The views of a scene show one set of named points, each view turned or mirrored, shifted and resized as a whole, with a little noise and some points left out.

Scene 1
View 1
q153: [ -3  -3   0   1 -11   3   2   0  -8  -1   0   0   1 -11  -3   2  -9   2
   6   7  -5  -3  -5   0   2   3 -14   5  12  -1  -3  -2]
q146: [  0   0   8  -2  -8  -2  -6  -1 -14  -5   4  -6   3  -5   2   1  -6  -2
   4   9  -5  -3   3  -4   3   2 -12   0  12   4  -4  -1]
q707: [ -2   3  -3   6  -3  -2  -4   1  -7   0   4  -7   8 -12   0  -2  -5   1
  -1  12  -9   1   4  -7   6  -6 -18   6  16   6  -1  -1]
q954: [ -4  -7 -23   7  -5  14   3  10   6   5   2  10   6 -12  -2 -10  -5   4
   2  -4  -8   0  -6   5  -9  -9 -10   5  17  -6   2  -2]
q200: [ -2  -7 -13   2  -4  12  -4  14   2   1   3   6   8  -9   6 -13   3   0
   3  -3  -5  -1   6  -2  -6  -9  -9  -1  16  -6  -3   3]
q493: [ -4 -10 -19   5  -5  11   1   4   0   2   5  11   3  -6  -2  -8  -9   4
   2  -7  -9  -2 -10  10 -15  -5  -8   2  15  -3   4  -4]
q529: [ -2  -6   9  -7 -17   4   0   0 -12  -6  -1   2  -4  -3  -1   3 -10  -1
  11   1  -2  -7  -6   4  -2  11  -8   0   9  -4  -7   0]
q377: [ -6  -9 -12  -3 -20  18  12  10   6   3 -10  14  -3 -14  -7  -1 -11   5
  12  -3   0  -6 -14   9  -3   7  -9   7  12 -14  -5  -2]
q496: [  3  -2  11  -2  -4  -2 -13   1 -17  -9   9  -7   4   1   8  -4   0  -4
   3   4  -5  -5   9  -6  -2   0  -8  -8  12   4  -5   2]
q27: [  4   2  13  -5  -5   1 -15  13 -13  -6   5  -7   9  -4  15  -9  12  -7
   5   5  -1  -4  23 -16   5  -5  -8 -11  13   0 -12   9]
q678: [  3  -6  21 -11 -11   1 -13   1 -23 -14   8  -3  -2   9  10  -2  -1  -7
  10  -3   0 -10   7  -1  -6   9   0 -15   8   0 -10   5]
q858: [  4   2  25 -10 -13  -5 -10   1 -20 -10   2 -10   0  -4   8   2   1  -5
   9  11   0  -6  12 -12  11   7 -11  -6   9   2 -13   5]
q451: [ -1   1 -10   6  -1   3  -4   8  -2   1   4  -2  10 -13   4  -9   1   1
  -1   7  -9   3   9  -8   2 -11 -16   3  17   1  -1   1]
q113: [ -1  -8 -15   6   1   9  -7   8  -4  -1  10   5   8  -1   7 -13   0   0
  -1  -7  -9  -2   4   3 -15 -11  -6  -5  16   0   2   0]
q767: [ -4  -8 -26   8  -2  15   2  14   8   5   4  11   8 -12   1 -15   0   3
   1  -5  -9   1  -1   3 -10 -14 -10   4  18  -7   3   0]
q37: [ 1 -5  3 -5 -9  7 -6 10 -7 -5  3  2  3 -4  7 -8  2 -3  8 -1 -1 -6  7 -3
 -2 -1 -6 -6 12 -5 -7  4]
q391: [  2  -2  19  -7 -11  -2 -10   1 -19 -10   4  -7   0   0   7   0  -1  -4
   8   6  -1  -7   8  -6   3   7  -8  -8  10   1 -10   3]
q72: [ -1 -10  -3  -1  -6   7  -6   3  -9  -5   8   5   1   3   4  -6  -5  -1
   5  -7  -6  -6  -2   7 -14   0  -4  -7  12  -2  -1   0]
q81: [ -6   0 -17  13  -3   2   4  -2  -1   5   3  -1   7 -16  -7  -1 -12   6
  -3  10 -13   3  -8   1   0  -9 -20  14  18   6   6  -7]
q635: [ -1  -5 -19   6   0  12  -4  16   5   3   5   6  11 -11   6 -16   5   1
   0  -2  -7   1   9  -5  -6 -15 -10   0  18  -4  -1   3]
View 2
q767: [  3   0  -5  -5 -12   8  -3  12 -17   8 -11   2  -2  -5   6   2   1  -7
 -11   1  -3  -8 -17   6 -11  11   1  -8   6 -10   3  -7]
q707: [  6   3   1  -3   1  -3  -7   1  -1  14  -3   6  -4   3   9  -7   7 -10
  -9   1 -12  -6   5   4 -12   5   1  -8  -6  -6   5 -14]
q377: [  1   2   0   3 -12   6 -15   3  -5  10  -3   1   6 -11   0   0  -4   6
  -3   1  -3  -5  -5  14  -3   9  -4   8  18 -15   2  -1]
q37: [-1  2 -1 -5 -5  1 -6  1  1 10 -3  4  1  1  6 -3  3  3 -2 -3  0 -2 -2 -8
 -5  4  0  1 -3 -1 -2 -8]
q200: [  1   0  -5  -5  -8   5  -3   6 -10  10  -8   3   0  -2   6   0   1  -2
  -7  -1  -1  -6 -12  -4  -9   8   1  -4   0  -6   1  -8]
q678: [ -4   4   3 -10  -6  -3  -5  -3  16   7   4   6   1   7   6  -5   7   9
   3  -3   3   4  10 -15   1   2  -1   4  -8   9 -10  -3]
q493: [  3   2  -1  -7 -16   5  -5  11  -7   5  -6   3  -2  -4   4   3   5  -5
  -7   5  -3  -6  -7  12  -8  12   0  -5  11  -4  -1   0]
q529: [  1   5   4  -3  -7  -2 -13  -2  10  10   3   5   3  -1   4  -5   3   6
   0   1  -3  -1  10   4  -2   5  -2   5   5  -3  -3  -3]
q146: [  4   5   3  -5  -1  -4  -9  -2   8  11   1   7  -2   4   8  -7   6  -3
  -4   0  -8  -3  10   0  -7   3   0  -2  -6  -1   0 -11]
q496: [  1   4   2  -9  -2  -3  -3  -1   8  10   0   7  -3   8   9  -6   9  -2
  -3  -1  -3   0   7  -9  -5   3   1  -4 -11   4  -4  -9]
q954: [  4   1  -4  -4 -12   6  -5  10 -13   9  -8   3   0  -6   5   2   1  -5
  -9   2  -4  -8 -12  10 -11  11   0  -5   8  -9   3  -6]
q27: [  0   1  -2  -6   5  -2  -4  -6   4  15  -2   5  -1   7   9  -8   3   1
  -3  -6  -2  -1   2 -20  -6  -1   1  -1 -17   0   0 -16]
q72: [  0   3   2 -10 -12   1  -3   5   4   5  -1   5  -1   2   5   0   7   1
  -3   2   0  -1   1  -1  -4   7   1  -2   1   4  -6  -1]
q858: [  0   5   3  -3   5  -7 -10 -10  15  15   4   7   1   7   8 -11   5   4
   1  -4  -5   1  14 -13  -3  -2  -1   4 -13   0  -2 -14]
q113: [  1   1  -3 -11 -13   5   1  10  -7   5  -8   3  -4   1   7   2   7  -5
  -7   2  -1  -4 -10  -2  -9  10   3  -9  -1   2  -3  -5]
q635: [  2  -1  -6  -6  -6   6  -1   8 -15  10 -11   3  -3  -2   7   0   1  -6
  -9  -1  -2  -7 -16  -4 -12   8   2  -8  -3  -7   3 -11]
View 3
q496: [-16   1  -6  15   3  12  -3  11  -6   0  -6   9   9  -1  21  -6   4  -9
   0   9   8  10  -9  -2  -2   8  15  10  28   5   2  -3]
q27: [-12  -7 -19  19   8  11  -9   4  -1   1   1  13   0  -5  26 -10  -9  -3
   0   3  12   4  -3 -18  -1  14   5  19  35   8   2 -11]
q153: [ -9  16   1   1  -5   9   8  13 -11  -9  -5  13   9 -10  12  -7   2 -15
 -19   5   7   4   1   1  -6   1   7   5   5  12  -7 -10]
q493: [ -9  16  14 -10   4   7   1  -6  -8  -5  -1   8   5 -12   3   0  12 -12
 -15  11  -1  13  13   5 -16  -7   5 -15  -6   7  -8  -2]
q451: [ -4  11  -2   5  -2  22   1   5  -3  -9   8  13  -4 -10  17 -10  -6  -9
 -22   4   4   9   8 -12  -8   3   6   2  10  12  -3 -14]
q37: [-13   3  -6   5   8   1  -3  -1  -5  -1  -6  12   7  -8  15  -5   1  -9
  -2   6   8   4   3  -5  -6   6   2   7  16   6  -5  -4]
q391: [-18   0 -11  14   2   2   0  16  -9   0 -14  11  15  -3  20  -7   3 -12
   2   6  13   3 -12   0   1  10  11  19  28   6   0  -3]
q113: [ -8   7   8  -1  10  15  -9 -10  -2  -1   6   7  -3  -7  12  -1   6  -5
  -9  11  -2  18  11  -4 -13  -2   7 -12  10   7   0  -4]
q81: [ -3  25  12  -3 -12  26  12  15 -11 -16   5  11   4 -11  10  -7   3 -17
 -36   6   2  11   6   3 -11  -6  12  -6  -6  14  -6 -15]
q767: [ -1  15   9 -10   8  13  -3 -14  -3  -7  10  11  -6 -15   5  -4   2  -8
 -21   7  -1  11  24  -7 -17  -5  -3 -14  -7  12 -10 -10]
q200: [ -5   8   1  -2   9   8  -5 -10  -2  -4   4  11  -3 -12  12  -6  -1  -7
 -13   6   2   8  16 -10 -12   2  -2  -3   5   9  -8  -8]
q678: [-23  -4  -9  13  10  -6  -6   9  -8   6 -18   8  18  -1  18  -1   9  -9
  15  11  11   5 -14   4  -1  10  12  14  33   0   2   4]
q146: [-14   9  -4   9  -4  12   5  19 -10  -6  -8  12  12  -5  18  -7   2 -14
 -11   7  10   6  -8   1  -2   5  13  13  18   8  -2  -7]
q72: [-15   8   6  -2   8   3  -5  -2  -7   0  -7   6   8  -5   9   1  12 -10
  -1  12   3  12   2   4 -10  -1   9  -5  12   4  -3   2]
q529: [-17  10  -1   1   1  -8   8  12 -15  -4 -18  12  20  -8   9  -3   8 -18
  -3   7  11  -1  -5   8  -4   3   5  10   9   5  -9  -1]
q954: [ -3  17   9 -10   3   9   1  -8  -6  -8   5  11   0 -16   4  -4   4 -11
 -21   6   0   9  19  -3 -15  -5  -1 -12  -8  10 -11  -8]
q858: [-17  -1 -18  18  -1   2   3  22 -10  -2 -13  13  16  -4  23 -10  -3 -12
   0   4  16  -1 -16  -4   4  14  10  28  32   7   0  -7]
View 4
q377: [ 11   0  10   3  -3  13  -8   0   0  -6   1  -2   3 -11  -2  13   4  -5
  -6  18   2 -15  14  -1  20  -4  -6  -3   5   5   4  14]
q451: [-2 -8  9  3  1 -4  7 12  3  5  0 -3  6 -4 -8  6 -9  0 -5  3 -8  2  6  8
  4 -2  0 -4 10 -7 -3 -1]
q678: [ -1   4  10   0   2  14 -15  -4   1  -9 -11  16  17  -7   0  -3   5   1
   4  -7  -6   4  -2   6  -9 -10  18   1  -5  -7  -5   3]
q707: [  0 -10  10   4   6  -4   6   7   1   4  -3   1  13   0  -4   2  -8  -1
  -9   0  -7   2   9   6   4  -4  -2  -9   9  -7  -7  -1]
q72: [ 6  4  7  6 -1 15 -5  4 -4 -1 -6  6  4 -8 -3  6  7  4 -5  2 -4  2  1 10
  4 -7  7 -1  2 -3 -1 -2]
q153: [ 5 -6 10  4  5  5 -3  1  0 -1 -5  3 14 -3 -1  4 -1 -2 -8  5 -2 -5 13  3
 10 -5 -1 -8  5 -2 -5  5]
q635: [  0  -3   8   4  -6   2   8  16   3   5   4  -7  -5 -10 -11  13  -6   2
  -2   8  -8   2   1  10   5  -2   1   2  10  -6   4   0]
q391: [ -3  -2  11   0   4   5 -10  -2   3  -6  -9  12  20  -3   0  -3  -1  -2
   1  -7  -7   3   2   3  -6  -8  12  -3  -2  -7  -7   4]
q496: [-2 -2  9  3  4  5 -4  2  1 -2 -8 10 15 -3 -3 -2 -2  2 -1 -7 -8  6  0  8
 -6 -7 12 -3  2 -8 -6 -2]
q858: [ -7  -5  13  -3   6   0 -11  -3   7  -8  -9  13  26  -1   0  -6  -6  -4
   2  -8  -8   1   4   1  -9  -7  13  -3  -2  -8  -9   8]
q146: [ 0 -6 11  2  6  3 -4  0  1 -1 -7  8 18 -1 -1 -1 -3 -1 -5 -3 -6  1  7  5
  1 -6  5 -7  3 -6 -7  2]
q81: [  8 -10   9   9   6   0  10   8  -5   7  -2  -4   7   0  -3   6  -4   1
 -17   8  -2  -2  15   7  17  -4 -10 -12  14  -3  -5  -4]
q493: [ 11   0   7   9  -3  13   2   9  -6   3  -1  -3  -4  -9  -5  13   5   2
 -11  12  -2  -4   8   9  17  -4  -4  -4   8   1   3  -1]
q767: [  5  -1   7   7  -6   6   8  15  -1   5   4  -8  -9 -11 -10  16  -1   2
  -8  13  -5  -2   4  10  13  -2  -4  -1  12  -2   5   0]
q954: [  8  -1   7   6  -4   7   5  11  -2   4   2  -6  -4 -10  -7  14   1   1
  -9  13  -3  -4   8   9  15  -3  -5  -3  10  -1   3   1]
q200: [  1  -1   8   3  -5   5   2  12   2   2   1  -4  -2 -10  -9  12  -3   1
  -1   8  -6  -1   2   9   5  -3   3   1   7  -4   3   3]
View 5
q707: [ -7  -4   9  -2   6  -8   4  -4 -10   5   5  -6   9  -3  -2  -2   0   8
  -4   3  18   8  -6  -5 -12   2  -1  -1   5  -3   4  -6]
q37: [ 0 -6  7  0 -1 -5  4 -1  1 -3  1  2  4 -1  3  4  1 -1  2 -1  6  6 -4 -3
 -3 -7  3 -2  1  3  3  3]
q451: [ -3  -9  10   0   0  -6   5  -7  -6   4   4  -1   4  -2  -1  -3   1   6
  -4   2  23   5  -2  -6 -10  -1   4   0   1  -3   2  -9]
q377: [  7 -20   3   6  -9  -9   3  -6  -1   7   5  -7   8  -7   3  -5  24   7
  -2   6   2   8 -15  -2  11  -8  -4   9  -5   9   5   3]
q678: [ -2   3   5  -5   6  -2   2   7   1 -12   0   2   8   3   5  11  -7  -6
   9  -3  -8  10  -6  -1  -3  -8  -2  -6   6   4   5  14]
q391: [-7  2  5 -4  9 -7  3  3 -2 -5  1  1  9 -2  0 11 -5  0  5 -1 -2 10 -7 -1
 -9 -5 -3 -6  8  4  5  8]
q858: [-10   2   6  -4  13 -10   4   2  -1  -2   1   3   9  -6  -3  15  -5   2
   3  -1  -4  10  -6   1 -14  -4  -5  -9  12   4   4   7]
q153: [ -3  -7   6   0   3  -8   3  -3  -8   5   5  -8  10  -5  -1  -2   9   7
  -2   4   7   9 -12  -3  -3  -1  -5   2   3   2   5   1]
q27: [ -6  -2  10  -3   7  -7   5  -2   4  -5   0  10   1  -2  -1  13 -10  -1
   3  -4   9   5   5  -2 -15  -7   5 -10   7   1   1  -1]
q200: [  4 -13   9   2  -7  -4   4  -6  -1   0   3   1   2   1   3  -4   6   2
  -1   0  17   5  -1  -6  -1  -7   7   2  -4   1   2  -4]
q113: [ 4 -6 10 -1 -8  2  2 -3 -5 -5  2 -3  4  8  7 -9  0 -2  2  0 20  5 -2 -9
  1 -6  7  2 -6 -3  3 -3]
q635: [  3 -14  11   2  -7  -3   4  -9  -1   1   3   2   0   2   3  -7   5   2
  -2   1  25   3   2  -7  -3  -6  10   1  -5  -1   0 -10]
q529: [ -1  -5   4  -1   3  -7   2   2  -4  -1   3  -6  11  -3   2   3   8   2
   2   2  -5  10 -14   0   1  -5  -7   1   4   6   6  10]
q954: [  6 -15   8   3 -10  -2   3  -8  -6   4   5  -6   5   1   4 -12  13   4
  -3   4  20   6  -7  -8   4  -5   4   7  -7   0   3  -6]
q493: [  6 -11   8   1  -9   1   2  -4  -8   1   5  -9   8   5   7 -13  11   2
  -1   4  16   6 -10  -7   8  -5   1   7  -7   0   5  -1]
q81: [ -3  -8   9   0   0  -6   3  -7 -16   9   7 -14  12  -2  -1 -13   9  11
  -6   7  23   9 -13  -7  -5   4  -3   6   0  -4   6  -9]
q767: [  6 -16  10   4 -12  -2   4  -9  -3   4   5  -4   2   2   5 -12  11   4
  -3   3  25   3  -3  -9   3  -5   8   6  -9  -1   2  -9]

Which points are out of place in each view (at most two, in the order of its rows)? Write - if all are in place.
view 1 | -
view 2 | q27, q72
view 3 | q153
view 4 | q493
view 5 | -

Scene 2
View 1
q225: [ -6  -3  21 -16   2   9  -1   9  -5 -20 -19  13 -23   9   0   9  -9  -2
 -16   0 -12  -9   2  -2  -9   1   4   4  -8  -2  13   7]
q779: [ -1   2  -3   7  10  -6  -4  -1  -5  -4  -2   5   1  -2  -7  -2  -7   3
  -1 -13   1   4  -2  -2  -1  -4   2  -5   9   5  -4  -6]
q284: [-6  0  5 -5  5  1 -7  5 -7 -9 -5  4 -9 -1 -5  3 -6  1 -5 -7 -5 -5 -2 -3
 -6 -4  1  3  2  1  0  3]
q52: [ -7   1   2   1   7   4  -1   0  -5  -8  -6   9   0   6  -2   4  -9   7
 -12  -5  -2   4  -8  -3  -7  -8   1  -7  10   5  -3  -6]
q851: [ -4   2   8   0   5   2   3   1  -3 -14 -12  12  -3  13  -1   3  -9   6
 -17  -4  -6   4  -6  -2  -2  -4   9  -9   7   6   3  -5]
q714: [-12   3  12  -6  -6  -5  -5   7  -7 -17  -6   1  -1  15  -4  -3  -1   3
 -12  -2 -11  -7 -14  -3   4  -7  16   1   9   9 -10   9]
q554: [ -4   2  -1   2   5 -17 -16   6 -11  -1   5  -9  -5 -16 -14  -9   1  -7
  15 -18  -2 -11   1  -3   4  -1   5  12   3   3 -10   9]
q17: [ -1   0   8  -2   7   3   1   1  -3 -13 -12  13  -6   9  -1   4 -10   4
 -15  -6  -6   4  -2  -2  -3  -1   5  -8   4   3   6  -5]
q826: [ -9  -2  13 -10   4  11  -2   6  -5 -16 -14  12 -14   9   1   9  -9   3
 -16   0  -8  -4  -4  -2 -11  -5  -1   0  -1   0   5   2]
q170: [ -1   0  -2   5  12   3  -2  -2  -4  -5  -6  11  -3  -1  -3   4 -10   4
  -7 -10   1   7   0  -2  -7  -3  -3  -8   6   2   3 -10]
q441: [ -6   4  -2   5   4 -10  -7   2  -7  -5   1  -1   5   1  -8  -6  -3   2
  -1 -11  -2   0  -8  -2   3  -6   8  -2  12   8 -12   0]
q489: [  9   3   8   4   6 -23  -2   3  -3 -11 -12   3  -6   1 -11 -12  -5  -6
   2 -20 -10   0   8   0  17  12  22  -4   0   8   4   0]
View 2
q17: [  6 -10  -4  -3  -2  15  10  11  -7  -6  -4  -5   2 -15   3  -6  -2  -5
   2   3   2   9   9   8   7   4  -4  -6  12  -9  -5   2]
q554: [-12  -7   6  -2   8   0 -15  10  17   1  11 -16  11   4  13   3  11   3
   6   7   8 -12  15  -8  21  -7   7  -1   8   2  -4  23]
q284: [ -1  -6  -1  -1   2   6  -1   4   1  -6   2 -13   8  -9   3   1  -2  -1
   1   2   2   0  11   0  11  -1  -5  -3   9  -3  -2   9]
q52: [  6 -10  -4 -10  -4  16   5  15  -1  -6  -4  -7   7 -14   2  -2  -6   0
   3  11  -3  11   9   5  10   4  -7 -10  14  -4  -5  -1]
q225: [  2  -5  -6  11   2   4  16 -10 -14 -11  -2 -10   0 -18  -3  -3  -5  -9
  -4 -20   8   3   7   7   1   1  -9   4   5 -13   0   7]
q714: [ -7 -20  -5 -18  -3   6   8  -5  -5  -8  -6   2   3 -15  -1   4  11   7
  -2   2   1   7  14 -10  12   5   0   4  11   4  -6  14]
q170: [  8  -6   0  -3  -1  16   1  21   2  -4   1 -12   7  -9   6  -4  -8  -4
   6  12   0   7   9  10  10   1  -6 -12  14  -7  -4  -1]
q851: [  6 -13  -5  -8  -3  15  13  11  -8  -6  -6  -2   1 -17   2  -5  -1  -3
   2   6   1  12  10   6   8   6  -4  -5  14  -6  -6   1]
q489: [ -7 -11   4  -3   9   8   8  21   2   4   4   1  -6  -3  20 -12  22  -7
   9   3  18  -1  16   5  15  -1  18   3  13  -9 -12  23]
q441: [ -4 -15   0 -16   0  10  -6  15   9  -2   1  -5   8  -6   8   2   8   6
   6  17   0   3  14  -6  18   1   3  -6  14   4  -6  12]
q779: [  2  -8   1  -8   1  13  -4  22   7  -1   2 -10   8  -5  10  -3   1   0
   7  17   1   3  11   3  16   1   0 -10  14  -3  -6   6]
q826: [  4  -7  -7   2  -2   8  10  -4  -9 -10  -4 -10   4 -17  -4   0  -9  -4
  -3  -8   2   7   7   5   4   2 -12  -2   7  -7   0   2]
View 3
q284: [  0 -11   5  -4  11  -9  -4   1  12   2  17  -2 -11  13  12  -1   9  13
   6  -1   8   1   2  -3   2   2   9  -1  -6  12  -3   7]
q779: [  7  -3  10  19  15 -15   7   2   6   1  16 -18 -18   8  14   4  10   6
  -5  -5  28   2  -1   5   0   6   7  -2  -1   3  -7   4]
q17: [ -7 -10  10  -9  28   3  13  11  -7   4  18 -14  -5   9   8 -12  14   6
   6  -2   5   7   7  10  12  -7   3  -2  -2  11   1   6]
q52: [ -6 -15   7   4  23  -9   9  12   0   1   7 -21 -18   5  20  -7  16  11
  -2  -4  14  -3   6   6   1   3  10   2  -2  12  -8   1]
q489: [ 11  27  19  17   4  -9  10 -10  -3   9  27 -11  12  21  -2   5  -1 -12
  15   3  25  23  -2   0  10   4 -13  -4  11  -3  10  21]
q554: [ 16   7   5  21 -18 -30 -19 -20  29   0  19   3 -10  21  11  20  -6   7
   7   3  27   7  -7 -18 -11  18   6   0  -1   2  -3  16]
q170: [  5 -10  10   9  25  -9  10   9   3   1  23 -16 -21   6  11  -3  16  10
  -8  -8  22  -1   1  13   5  -4  11  -4  -7   5  -9  -1]
q441: [  2   0   9  22   3 -22   3  -2   7   0   2 -21 -14  11  23   7   5   4
   3   2  24   2   2  -7  -7  19   3   5   4   8  -6  10]
q225: [-11 -17   4 -36  22   9  -4   6   3   5  25   9   6  15   1 -17  12  14
  20   2 -17   9   7   0  15 -15   6  -4  -8  18   8   9]
q714: [-16  -7   7  -3   5  -9   1   2  -2   3 -10 -18   2  14  26  -6   5   4
  19  10  -1   7  10 -15  -2  18   0  11   9  20   4  16]
View 4
q52: [ -1  -3   6  -1   3   4  -9   8  -3  -8  17   5   1  -3   8  -5  -7   2
  -9  -8  -8  -1   4   7 -12   8   9  -7   8  -4 -11  14]
q826: [ -3   5  -8   3  19   5  -5  11  -1 -12   9   7   5   6  11   4   2   5
  -2  13  -8 -10  11  12  -2  -3   8   0   5  10  -4  13]
q284: [  0   0   0  -4   7   7   2   6  -3 -11  14  -2   0   1   4  -1  -1   7
  -6   8  -6  -7  -7   1  -2  12   3  -1   7   2  -1   9]
q225: [  1  13 -14   3  23   5   0   8  -3 -16   2   6   5  12   8  12   6   8
   1  24 -12 -16  14  10   3  -8   9   5   0  15   9  10]
q714: [ 15  13  15   1   8  -3   9  -1 -11  -7   6  11   4  -3  18   8  -2   7
  -6   1   4   2   0   3  13  11   6 -19   9   0 -11   9]
q441: [  9  -1  17  -9  -9   4   3   0  -8  -6  16  -1  -1  -9   5  -5  -8   6
 -11  -9  -1   4 -13  -7  -2  24   3 -13  10  -9  -8   7]
q851: [  7   6   4  -1   2   1 -10   6  -6  -9  10  10   2   0  10   3  -7   5
  -7  -6 -11  -1  15   7 -11   0  15  -7   2  -1  -5  11]
q779: [  3  -6   7 -10 -10   7  -5   3  -5  -8  18  -5  -3  -6  -1  -8  -9   6
 -11  -9 -10   0  -7  -6 -15  17   7  -4   6  -9  -2   8]
q170: [ -2  -7   0  -8  -6   9 -12   7  -2  -9  19  -3  -4  -3  -2  -8  -9   4
 -10  -8 -14  -4   1  -1 -21  10  10   1   4  -5  -1  10]
q554: [  7  -3   9 -17  -7  11  19  -3  -8 -10  16 -16  -5  -6  -4  -6  -1  10
 -11  11   1  -3 -36 -19   9  38  -7  -4  11  -5   7   0]
View 5
q554: [  8  21   1  -6  -7  15  -9  -1  10  -4   8  21 -13   0   6  -6   0  -8
  16  -5 -23 -10   2 -11  -5  16   9   2  -6 -20   4 -11]
q826: [ -2  -6  -8 -10   8 -12 -10  14  -5   1   8 -20   3   2   5   2  -8   2
 -10   5   1   5  -1   1   3  -5   8   3  14  -5   0   0]
q284: [  1   5  -5  -8   3  -2  -8   7   2  -1   7  -6  -4   3   4  -3  -3  -2
   0   3  -6  -3   1  -3   2   3   7   1   7 -11   2  -5]
q489: [ -9  12   8  -5  -3  10  13  -4  -1   8   2   7  -1  -3   2  -5 -20  -9
  25   4  -5  -3   3 -25   4  11  -4   6   5 -24  14  15]
q714: [ -1  18   1 -15  -1  -4  -9  11  -8   7   2  -4   6   4  -1   2 -11  14
   4   5 -18  -6 -15 -18  -9  -4  18   0   8   3  10   2]
q779: [ -4  16  -7  -8  -2   7   1   2   3  -1   1  -3 -10   9  -4 -10   1  -3
   5   4   1 -17   1  -8   7   6  -3  -9   7 -13   7  -4]
q52: [ -6  11 -10 -10   3  -3  -4   8  -2   0   2 -15  -4  11  -4  -6  -1   4
  -5   5   4 -13  -4  -3   6  -2   2  -9  12  -3   6  -3]
q441: [ -2  25  -3 -10  -5   7  -2   3   1   1   0   3  -6   9  -4  -8  -1   4
   9   3 -10 -19  -7 -15  -1   5   5  -8   5  -8  10  -4]
q170: [ -6   6 -11  -7   2   1   1   4   2  -2   2 -13  -8   9  -3 -10   1  -4
  -1   5  10 -13   4  -1  11   2  -5  -8  12 -12   4  -3]
q17: [ -8   2  -6  -9   5  -6   1   8  -4   3   2 -18   1   5  -1  -4  -9   0
  -1   7   8  -4   0  -6   7  -2  -1  -2  15  -8   6   5]
q851: [-10   8  -5 -11   3  -5   2   9  -6   6   1 -16   2   7  -4  -4 -10   5
   1   8   5  -8  -5 -11   5  -4   2  -4  15  -4   9   6]

Which points are out of place in each view (at most two, in the order of its rows)? Write - if all are in place.
view 1 | -
view 2 | q554, q52
view 3 | q17
view 4 | q170
view 5 | q714, q851
